Each row is a point on a landscape with many valleys, with its height.
From any point a ball rolls to the lowest of the 2 points nearest to it. It stops when none of these is lower. Distance is the straight distance between rows; heights are no part of it.
Solu: -0.36; +2.82; -3.59; -0.86; +1.73; -0.03; +0.09; +1.16; -0.16; +2.03; -0.42; -1.77; -2.69; -0.52; +0.59; +1.42; +1.43; -6.20; +2.25; +2.93; -3.60  h=187
bogof: -2.97; -3.46; -0.72; +1.42; -0.65; +2.70; +2.44; -0.33; +1.64; +2.56; -1.50; +0.75; +0.46; +1.92; -4.65; +0.75; -2.23; +3.44; +0.27; -4.38; +4.94  h=354
ruvu: +0.18; +0.50; +5.31; -2.29; +1.56; -3.16; +3.19; -0.57; -0.07; -2.69; +0.26; -1.17; -2.25; +0.55; +0.95; -0.13; -1.29; -3.36; -3.49; +1.16; +3.12  h=521
lasa: -2.99; +0.98; +0.59; -1.88; -1.85; +4.68; -3.60; +0.36; +3.14; -4.92; -2.25; -1.51; -0.90; +2.99; -2.49; -0.23; -1.74; -0.61; -1.59; +1.68; +3.04  h=634
Guluf: +0.02; +1.83; +0.52; +0.89; -1.28; +0.93; -1.13; -0.83; -2.58; -0.14; +0.28; -0.19; -4.89; -0.88; +2.12; +3.78; -3.00; -5.00; -2.53; +2.23; +4.72  h=373
dom: -2.07; -1.47; +2.46; -1.65; -1.40; +3.74; +0.75; +1.50; -0.09; -2.49; -1.85; -0.95; +1.62; +4.09; -4.55; -4.66; -2.78; +2.65; +1.65; -4.75; +4.39  h=635
pog: -2.38; -2.71; +0.20; -5.93; +0.60; +1.23; -0.93; -2.38; +0.56; +3.87; -2.27; +1.18; +0.54; +0.77; +3.13; -0.58; +1.99; -1.48; +0.64; +2.42; -3.10  h=841
Sorok: +2.56; -2.56; -2.03; -0.91; -2.58; -2.21; -2.77; -1.72; -0.01; +1.66; +0.72; +3.15; +1.82; -3.00; +1.28; -2.83; +0.86; +7.07; +2.76; -0.81; -1.23  h=835
tig: +3.97; -1.71; +1.00; -0.36; -0.11; -5.94; -0.83; +0.89; +0.33; -1.79; +2.21; +0.62; -0.15; -1.74; -3.84; -2.31; -1.23; +3.76; +1.58; -1.51; +3.01  h=652
Pimo: +5.48; +1.31; -0.80; +1.12; +0.81; -6.43; +4.52; -0.81; -1.06; -0.11; +3.11; -0.08; -2.68; -4.10; +1.21; +3.53; +0.40; -3.63; -0.37; +0.78; -1.58  h=672
tevo: -2.05; -2.08; +3.68; +1.88; +2.41; +0.66; +5.79; -1.86; +0.02; +2.64; +0.58; +0.35; +3.19; +1.20; -1.78; -0.79; +3.47; +3.33; +0.76; -5.18; +1.09  h=58
nad: -1.53; -3.02; +2.12; -3.44; +2.65; -1.17; +1.71; -0.23; +3.44; +0.13; -0.75; -1.52; +0.38; +0.59; -0.16; +0.58; -1.27; -3.97; -1.99; +2.11; -0.81  h=400
ripo: -0.55; +1.49; -3.54; +4.34; +0.36; +0.04; +1.08; +0.37; +1.47; +2.57; -0.01; +0.00; +0.41; -2.67; +1.44; +5.20; +2.02; -1.23; -1.52; +1.49; -2.86  h=34
daki: -0.68; +5.54; +0.18; +6.50; -0.70; +3.75; -2.20; +0.54; -2.59; -4.35; +1.32; +0.83; +0.10; +2.77; +1.58; +1.72; -0.11; +0.90; -3.48; -0.20; +0.18  h=533
zopo: -0.83; -3.66; -0.68; -4.72; -1.82; -1.29; -4.02; -2.68; -0.07; +3.44; -1.13; +2.22; -0.45; -0.11; +3.50; -2.05; +0.33; +1.46; +1.14; +1.89; +0.13  h=803
mari: +1.47; +3.07; -1.86; -1.63; +0.96; -2.01; +0.39; +1.21; +0.70; -1.62; +0.38; -1.65; -4.13; -1.54; +0.96; +0.43; -0.38; -6.59; +0.96; +4.00; -2.28  h=73
zona: -1.50; +0.47; +5.10; -1.67; +2.60; -2.14; +4.33; -1.54; -3.28; +1.78; +0.80; +0.42; +1.33; +2.27; +1.27; -1.50; +5.04; +0.43; -1.29; -2.58; -1.72  h=256
zab: -0.99; +5.17; +0.02; +5.08; -0.99; +5.58; -1.53; +1.61; -1.90; -6.54; -0.05; -0.21; +1.72; +3.95; -1.22; -0.76; -1.12; +1.15; -2.05; -2.85; +0.21  h=565
gobe: -4.29; -0.35; +1.57; -0.07; -0.06; +5.01; +1.19; +0.35; -1.16; +0.73; -2.63; +0.17; +2.64; +2.55; -0.13; -2.03; +0.66; +2.59; +0.37; -2.71; +0.29  h=512
Pekaz: -0.74; -2.92; +1.17; +3.51; -0.51; +2.32; +4.35; -0.48; +0.44; +2.60; -0.09; +0.00; +3.15; +1.91; -3.41; -0.27; +1.00; +5.29; +1.68; -6.11; +3.00  h=215
Digom: +4.42; +1.94; -5.00; +2.69; -3.51; -0.09; -2.46; +2.54; +0.24; -0.83; +0.47; +1.00; +0.92; -3.45; -1.47; -1.74; -0.24; +5.51; +4.64; -1.09; -2.25  h=770
fizun: +4.56; -0.54; -3.19; -1.18; +2.04; -3.57; +1.07; +0.17; +2.42; +2.16; +1.73; -0.29; +0.81; -3.71; +0.39; +3.20; -0.83; -1.70; -0.23; +3.05; -5.19  h=280
sarab: +6.95; -2.83; -1.81; -2.89; +1.20; -4.81; +0.32; -0.70; -1.20; +4.78; +2.29; -0.15; -2.62; -2.84; -1.78; +3.17; -2.57; -1.98; +2.35; +0.51; -0.41  h=769
Radok: +2.27; -2.02; +0.81; -2.22; +0.34; -3.08; -0.51; -1.43; -3.02; +4.62; +0.73; +1.53; -0.04; +0.27; -1.89; -1.33; +1.74; +1.28; +4.44; -2.59; +1.89  h=380
kiv: -1.17; -2.16; +2.86; -2.38; +1.71; +0.65; +1.09; +2.15; -0.87; +1.28; -1.30; -0.92; +0.71; +1.52; -5.90; -2.15; +0.09; -0.89; +4.14; -3.59; +3.04  h=641
tavok: -0.20; -2.40; +0.70; -1.15; +1.25; -1.21; +0.02; -0.07; +5.53; -2.52; +0.21; -1.68; +0.31; -0.86; -0.49; +0.98; -1.66; -2.95; -1.94; +4.56; -1.26  h=328
Gule: -0.64; +2.01; -3.59; +1.05; -2.39; +4.42; -3.03; +1.59; -3.28; +1.59; -1.11; +1.12; -0.25; +1.17; +0.39; -3.51; +1.48; +0.58; +5.15; -0.81; -1.62  h=598
Fepuz: -0.12; +3.07; +1.39; +2.02; +1.43; -1.96; +1.26; +3.32; -0.68; -2.94; +0.91; -1.95; -1.07; -0.19; -2.48; -0.30; +0.16; -3.25; +0.52; -0.38; +0.44  h=639
sot: -3.21; -3.25; +0.86; -5.38; +0.39; +2.53; -2.78; +1.76; +0.85; +0.85; -3.47; -1.07; -0.37; +2.25; -2.85; -2.70; -2.59; -2.43; +2.12; -0.07; +2.71  h=710
Koma: +5.30; -2.14; -2.94; -4.73; +2.80; -2.54; +0.56; +0.35; +3.11; +3.87; +1.17; -0.14; +1.56; -2.70; -1.94; +1.34; -1.39; +0.27; +1.85; +2.51; -6.30  h=359
Pigu: +0.49; -0.34; +4.20; -3.07; -0.46; -3.95; +1.93; -3.12; +0.75; -2.40; +1.13; +0.69; +0.00; +0.04; +4.46; -1.82; +2.80; -0.07; -3.40; +1.81; -2.07  h=387
Ziler: -2.95; +3.26; +2.45; +0.67; +1.51; +2.23; +2.92; -0.99; +0.31; -0.67; -0.82; -1.63; -0.03; +0.81; +2.90; +3.52; +2.93; -3.94; -4.55; +2.74; -2.26  h=651
goni: -3.65; +0.84; +2.20; +1.17; -0.23; +1.87; +1.60; -1.97; +2.81; -1.07; -0.21; +1.51; +2.78; +0.36; +4.29; -0.38; +3.73; +3.57; -3.03; +1.03; -2.95  h=384
nosos: -0.02; +0.69; +4.51; -0.17; +0.04; -2.93; +1.39; -1.21; +0.20; -4.55; +2.40; +1.57; +1.64; +0.59; +3.62; -3.86; +2.77; +3.74; -2.60; +0.88; -1.73  h=445
dul: +1.39; -0.31; +2.20; +2.10; -0.10; -4.61; +2.02; -0.22; +2.58; -4.55; +2.83; +1.50; +2.76; -1.60; +1.00; -2.90; +2.18; +5.61; -1.43; -0.93; -1.26  h=506
Gavu: +4.17; -2.49; -0.30; -2.67; +1.38; -3.58; +0.11; -1.55; -0.38; +5.31; +0.98; +0.66; +2.07; -1.28; -3.40; +0.98; +1.28; +1.74; +4.09; -1.70; -1.07  h=474
vigu: +0.89; +3.50; +0.35; +1.45; -1.13; -0.15; -1.84; +0.73; -3.00; -2.14; +0.77; -0.29; -3.46; -0.63; +2.52; +1.26; -0.17; -3.28; -2.33; +2.54; +1.44  h=446
zoz: -0.69; -0.21; -5.25; +5.51; -1.22; +2.04; -0.88; -0.49; +3.19; +2.14; -0.07; +0.73; +1.77; -2.71; +1.37; +5.97; +0.01; +2.28; -1.80; +1.03; -1.35  h=165
Nal: -1.90; -2.89; +3.16; -4.91; +2.14; -0.54; -0.62; +1.08; -1.02; +2.44; -0.97; -1.54; -0.93; +2.17; -3.57; -2.54; -1.46; -2.45; +1.72; -1.62; +4.22  h=691
tati: +3.02; +3.82; -4.54; +5.58; -2.19; -1.06; -2.76; +2.85; -2.23; -2.51; +2.51; +0.77; -0.91; -1.42; -1.04; -1.22; +0.30; +2.10; +3.28; -0.22; -1.06  h=728
galun: +2.09; -0.94; -3.75; +1.19; +1.43; -1.76; +1.28; -1.54; +1.45; +5.13; +0.35; +0.80; +0.40; -3.08; +2.47; +5.73; +1.09; -1.79; -1.03; +1.63; -4.48  h=168
zazu: -2.58; +2.44; -1.90; +1.87; -1.29; +2.91; -2.97; +1.92; -2.42; -0.21; -1.40; -0.69; -1.76; +2.38; -1.54; +1.67; -2.34; -2.21; -0.63; -0.49; +3.45  h=287
godo: +1.50; -2.78; -0.75; -2.40; -0.55; -2.12; -0.46; -2.92; -1.29; +2.77; +0.39; +1.68; -3.42; -2.13; +3.71; +2.60; -2.07; -4.40; -1.10; +2.25; +0.92  h=148
viger: -1.31; +3.66; +0.21; +1.51; +0.45; +6.23; -3.37; -0.17; -7.36; -2.33; -3.05; -1.32; +1.40; +4.72; -0.11; -2.07; -1.55; -0.01; -0.52; -4.02; +0.21  h=127
nemi: +0.26; +1.58; +3.36; +0.23; +1.22; -0.69; +0.16; -0.80; -7.05; +1.36; +0.32; +0.44; -1.34; +2.73; +1.66; -0.87; +1.05; +0.36; -1.93; -2.58; +2.14  h=146
Loko: -2.47; +4.05; +1.70; +1.03; -1.42; +5.64; -2.86; +0.97; +0.77; -7.60; -0.71; -1.88; +0.25; +3.22; -2.27; -0.31; -0.78; +0.97; -2.55; +0.47; +0.51  h=597
Zulo: +1.95; -1.73; -1.15; -0.78; -1.68; -3.16; -2.40; -1.26; +2.37; -0.48; +0.66; +2.34; +1.13; -2.03; +2.87; -1.76; +0.31; +4.49; -0.14; +1.71; -1.14  h=870
Vogi: +3.85; -0.09; -3.03; +1.87; -3.63; +0.33; -2.17; -0.04; -1.69; +0.57; +0.84; +2.02; +1.87; -2.20; +0.45; -4.15; +1.49; +7.18; +4.17; -2.12; -2.36  h=801
sol: -2.02; -0.13; -1.02; +1.71; -2.56; +6.27; -0.40; +1.05; -2.52; +2.13; -2.42; -0.05; +1.93; +1.96; -0.38; -2.99; +1.30; +2.11; +3.60; -4.32; -0.27  h=554
vuv: +6.69; +2.30; -1.24; +1.08; +0.09; -6.76; +1.79; +0.18; +0.16; -1.06; +3.24; +0.62; -1.65; -4.23; +0.81; +1.34; +0.95; +0.83; -0.32; +0.71; -3.17  h=623
gim: +0.57; +0.51; +3.64; -1.37; +1.10; -2.13; +3.75; -2.59; +0.80; -2.27; +1.30; -0.07; -2.85; -0.99; +4.04; +2.62; -0.06; -4.29; -4.06; +2.59; +1.13  h=570
Nol: -0.84; -1.64; -0.13; -2.86; -2.35; +0.29; -5.51; -1.76; -0.24; +0.42; -0.94; +1.25; -1.37; +0.23; +2.48; -1.73; -1.61; +0.49; -0.04; +2.36; +2.15  h=766
rela: -3.71; -0.68; +2.64; +0.55; -0.80; +4.38; +2.76; -1.19; +4.75; -2.75; -1.54; +0.24; +4.51; +0.71; +2.22; -2.22; +3.06; +3.79; -1.30; +0.28; -2.81  h=427
zugu: +3.75; -3.23; -3.91; -1.24; -0.32; -2.14; -2.20; -1.68; +0.60; +4.48; +0.72; +0.84; -2.03; -3.10; +2.82; +4.57; -4.14; -2.84; -0.74; +3.98; -0.43  h=304
vanu: +1.04; +6.26; +0.87; +3.51; -1.03; +1.36; -2.60; +0.05; -4.37; -4.20; +0.96; +0.15; -2.20; +1.87; +3.50; +0.03; +1.27; -2.18; -2.74; +1.98; -0.54  h=493
nimok: +5.08; -1.78; -3.42; -3.31; +1.53; -3.59; -1.44; +1.28; -0.05; +2.56; +1.12; -1.49; -2.61; -2.14; -2.45; +0.78; -3.60; -3.15; +2.57; +2.60; -0.65  h=814
mizaf: -1.70; -1.48; -4.56; +4.80; -2.79; +3.88; -1.10; -0.83; +2.54; +2.09; -0.82; +1.46; +2.39; -2.10; +0.23; +3.06; -0.51; +4.55; -0.56; -1.55; +1.10  h=103
Buze: -5.07; -0.71; +2.74; -1.20; +3.67; +1.68; +3.46; -0.46; -0.15; +3.48; -2.72; -0.98; +1.38; +2.08; -0.92; +2.25; +1.28; -1.61; -1.86; -1.94; +0.63  h=711
perug: -0.83; -1.93; -1.11; +0.96; +1.42; -0.61; -0.02; +1.48; -1.05; +3.52; -0.36; -1.95; -1.66; +0.11; -3.75; +2.32; -1.82; -2.32; +0.46; -2.01; +4.32  h=471
penas: -2.85; -1.45; +2.13; +0.46; -0.82; +3.92; +2.79; -0.12; +2.13; -1.53; -1.50; +0.76; +3.06; +1.02; +0.54; -3.73; +0.98; +4.82; +0.36; -2.98; -0.58  h=472
Muleb: -1.19; +0.20; -2.89; +1.37; -0.24; +0.35; -1.87; +2.53; +0.14; +1.20; -0.33; -1.41; -2.56; +0.47; -3.29; +3.72; -2.91; -4.30; -0.77; -0.25; +3.46  h=385
Kuri: -0.99; -4.27; -2.07; +0.54; +0.58; +0.14; -0.84; +0.75; +1.45; +3.77; -0.92; -0.06; +0.27; +0.29; -4.52; +1.82; -3.78; +0.89; +0.12; -2.65; +5.00  h=462
rula: +1.09; +2.60; +4.77; -0.52; -0.30; -2.26; +0.82; -0.49; -1.97; -5.93; +1.00; -1.66; -4.10; +1.23; +0.80; -1.39; -3.17; -1.66; -3.88; +0.99; +5.25  h=572
bonav: -3.23; -1.02; -0.86; +0.03; -0.03; +3.13; -1.37; -0.72; +2.25; +1.97; -1.86; -0.05; +0.33; +0.85; +0.88; +3.05; -0.36; -1.66; -2.43; +2.26; +0.77  h=890
rem: -3.28; -0.24; +5.23; -2.98; +2.97; -0.59; +3.21; +1.07; +1.96; -1.91; -1.21; -1.88; +0.28; +1.39; -0.94; -1.55; -0.22; -2.01; -2.48; +0.02; +1.10  h=464
fod: +1.42; -0.35; +2.83; +1.06; +0.79; -5.07; +1.02; +3.39; +1.68; -5.33; +2.08; -0.70; +0.37; -0.48; -3.77; -3.70; -0.72; +2.48; +1.00; -1.24; +2.18  h=659
Vubib: -0.09; -3.02; -2.99; +2.03; -3.24; +0.17; -2.51; -0.71; +3.52; -1.42; +0.54; +1.62; -0.09; -0.13; -1.13; +0.46; -4.35; +6.51; -1.49; -0.58; +4.77  h=358
Govif: -2.97; +0.61; +3.58; +1.76; +2.86; +1.31; +5.03; -1.77; -2.69; +2.89; +0.35; +0.53; +2.78; +2.44; +0.95; -0.36; +4.59; +3.26; -1.81; -4.29; -1.30  h=174
vovob: -1.09; +0.04; +4.74; -2.28; +1.17; -4.53; +4.80; -2.27; -1.07; -0.03; +1.06; +0.52; +0.69; +0.40; +2.89; -1.14; +4.41; -1.64; -2.79; -0.34; -3.24  h=324
Dovan: +4.27; +1.57; +1.29; +2.91; +0.22; -6.43; +2.11; +0.65; +0.92; -3.13; +3.29; +0.18; +1.07; -3.10; -0.23; -0.41; +1.87; +3.70; -0.23; -0.45; -1.95  h=568
gakan: -0.36; +1.62; +1.34; -0.27; +0.06; +0.51; +2.31; -2.85; +0.65; -0.11; +0.07; +0.37; -1.76; -1.37; +4.88; +5.00; +1.08; -5.32; -3.57; +3.60; -1.88  h=614
dodoz: +0.02; +1.58; -6.01; +0.06; +0.63; +1.28; -0.75; -0.01; -0.27; +4.07; -0.51; -0.58; -0.77; -1.45; +0.65; +1.50; +2.36; -1.57; +3.49; +1.13; -4.07  h=50
lus: -0.78; +2.95; +1.78; +1.33; +0.75; +3.37; -2.39; -0.61; -7.65; +1.19; -1.18; +0.44; +0.28; +3.68; +1.51; -2.07; +0.92; +1.08; -0.36; -3.16; -0.04  h=52
niv: +6.21; -0.30; -1.79; -0.92; +1.08; -5.37; +3.05; -1.44; -2.21; +2.80; +2.89; +0.31; -4.35; -4.30; +0.64; +4.11; -2.00; -4.50; +1.01; -0.22; -0.23  h=718
tep: -3.08; +3.11; -1.98; +0.85; -2.29; +6.37; -4.29; +1.25; -3.74; -0.56; -2.41; -0.69; +0.27; +3.04; -0.97; +0.17; -0.58; -0.48; -0.12; -1.48; +0.68  h=204
gunom: +1.14; -0.09; +1.39; +0.92; +0.35; -3.10; -0.05; +0.19; -5.00; +2.43; +1.73; +0.45; -1.36; +0.99; -0.53; -0.25; +2.12; -0.37; +1.61; -1.96; +2.16  h=257
Bubuf: -3.73; -2.32; +0.06; -2.84; +0.32; +3.29; -1.19; -3.40; +1.20; +4.29; -2.45; +0.57; +0.74; +0.76; +3.87; +2.46; +1.63; -1.92; -2.05; +2.89; -1.76  h=864
Lepo: -1.68; -1.17; +1.01; -4.64; -2.09; +0.86; -4.48; -0.59; -0.63; -1.56; -1.46; +0.44; -1.85; +3.11; -0.58; -3.62; -2.94; +1.60; -1.12; +0.59; +4.52  h=725
regam: -2.37; -0.89; +1.01; -1.19; -1.54; +2.35; -1.27; +0.30; +0.82; -2.57; -0.90; +0.51; +0.11; +3.51; -2.37; -3.28; -3.95; +4.05; -0.76; -1.73; +4.90  h=680
lal: -0.50; -0.54; +0.20; -2.62; +0.12; +0.59; +0.31; +3.55; +2.60; -2.22; -1.35; -1.72; +1.52; -0.16; -3.51; -5.30; +0.33; -1.18; +5.21; -0.01; -1.84  h=529
Tuka: -4.54; +1.80; +2.42; +1.77; +3.26; +1.78; +4.91; +0.28; +0.23; +0.71; -1.29; -1.65; +0.31; +1.62; -0.06; +3.16; +1.73; -2.14; -3.76; -0.56; +0.52  h=682
tifu: +5.61; -1.51; +0.63; +0.98; +0.73; -4.74; +0.32; +0.11; +0.22; +2.32; +2.20; +0.29; +2.02; -2.38; -5.14; +0.66; +0.01; +3.60; +3.40; -2.69; +2.55  h=569
Gidis: -2.09; +1.45; +0.94; +2.24; -0.35; +1.51; -0.25; -1.65; -1.72; +0.35; +0.46; +1.93; +0.75; +1.48; +4.00; +0.45; +2.18; +2.21; -2.75; +0.10; -0.93  h=322
Vav: +1.44; +2.89; -2.72; +3.23; +0.31; -1.94; -0.09; +2.29; +0.00; -1.76; +1.13; -0.98; -0.32; -1.74; -0.83; -0.35; +1.61; -0.74; +1.77; +0.44; -1.73  h=685
Valiv: +2.42; +1.05; +0.04; -0.05; +0.49; -2.91; +0.16; -0.07; +2.84; -3.06; +1.21; -1.18; -1.52; -2.76; +1.79; +0.95; -0.26; -3.56; -1.18; +4.27; -2.27  h=219
kaga: -0.22; +2.23; +1.50; +1.54; +1.50; -2.16; +1.28; +5.00; +1.03; -5.70; +1.11; -2.03; +0.69; +0.51; -4.18; -3.17; +1.05; -1.32; +2.40; -1.10; -0.17  h=595
Rezop: -1.41; -1.54; -1.79; -1.37; +0.08; +2.26; -0.06; +2.05; +4.46; -0.94; -2.00; -1.18; +3.13; -1.63; -1.28; -2.35; +0.40; -0.52; +3.40; +1.50; -3.69  h=480
Sanin: +1.14; -1.98; -2.28; -4.03; +2.56; -1.13; +0.48; +1.15; +5.29; +0.00; -0.38; -0.95; +2.25; -1.79; -0.97; -1.04; -0.50; -1.48; +2.33; +3.14; -6.09  h=426
tus: -0.67; -1.29; +1.66; -1.21; -0.90; +2.05; +0.48; +4.05; -0.20; -2.58; -1.72; -1.32; +1.05; +1.12; -4.37; -5.37; -0.63; +0.70; +4.59; -3.48; +1.78  h=583
lomir: +1.67; -3.74; -3.00; -1.45; -0.51; +0.59; -3.34; -1.61; +3.27; +0.84; +0.82; -0.39; -1.61; -2.34; +2.05; +3.62; -3.11; -3.38; -1.23; +6.78; -1.96  h=417
Regeb: +1.95; -0.93; +0.58; -1.13; -0.26; -2.01; +0.43; -1.57; -2.91; +1.14; +0.48; +0.97; -5.02; -1.38; +3.10; +2.79; -3.01; -5.10; -1.15; +0.89; +4.63  h=279
mip: -3.17; -1.67; -0.14; -4.25; -1.00; +2.84; -3.28; +1.66; +3.27; -2.32; -2.28; -1.52; +0.46; +1.41; -2.20; -1.38; -2.67; -2.59; +1.00; +2.18; +1.10  h=675
delem: -0.22; +3.48; -4.92; +2.16; -1.53; +2.03; -2.17; -0.48; -3.06; +2.16; +0.36; +1.21; -0.74; +0.01; +2.96; -0.72; +3.23; +0.50; +2.44; +0.54; -4.52  h=166
Lek: -0.98; -2.94; -2.24; +2.92; -3.56; +2.25; -0.06; -0.98; +4.68; -1.08; -0.51; +0.93; +2.70; -1.24; -0.46; +0.11; -2.45; +6.60; -0.30; -1.26; +1.97  h=239
mubo: -1.80; +3.60; -2.39; +5.65; -1.42; +3.37; -1.16; -0.01; -1.80; -0.21; +0.69; +2.47; +1.68; +0.16; +4.06; +1.03; +3.20; +1.78; +0.07; +0.29; -3.68  h=248

Call two points neighbours if one is among the 2 nearest of the other. Go from one point of each pair to the other, from neighbour to neighbour, staying as low as possible. Name the highest point that can't be avoided.
mizaf and dodoz | sot
mizaf and ripo | zoz
kaga and lus | fod
dodoz and godo | lomir
lus and tevo | perug
dodoz and mari | Solu

Where does a ball stop that starts at each point below?
perug | lus
sol | dodoz
tig | lus
lal | ripo
Sorok | kaga
lasa | godo
sarab | tevo
nosos | tevo
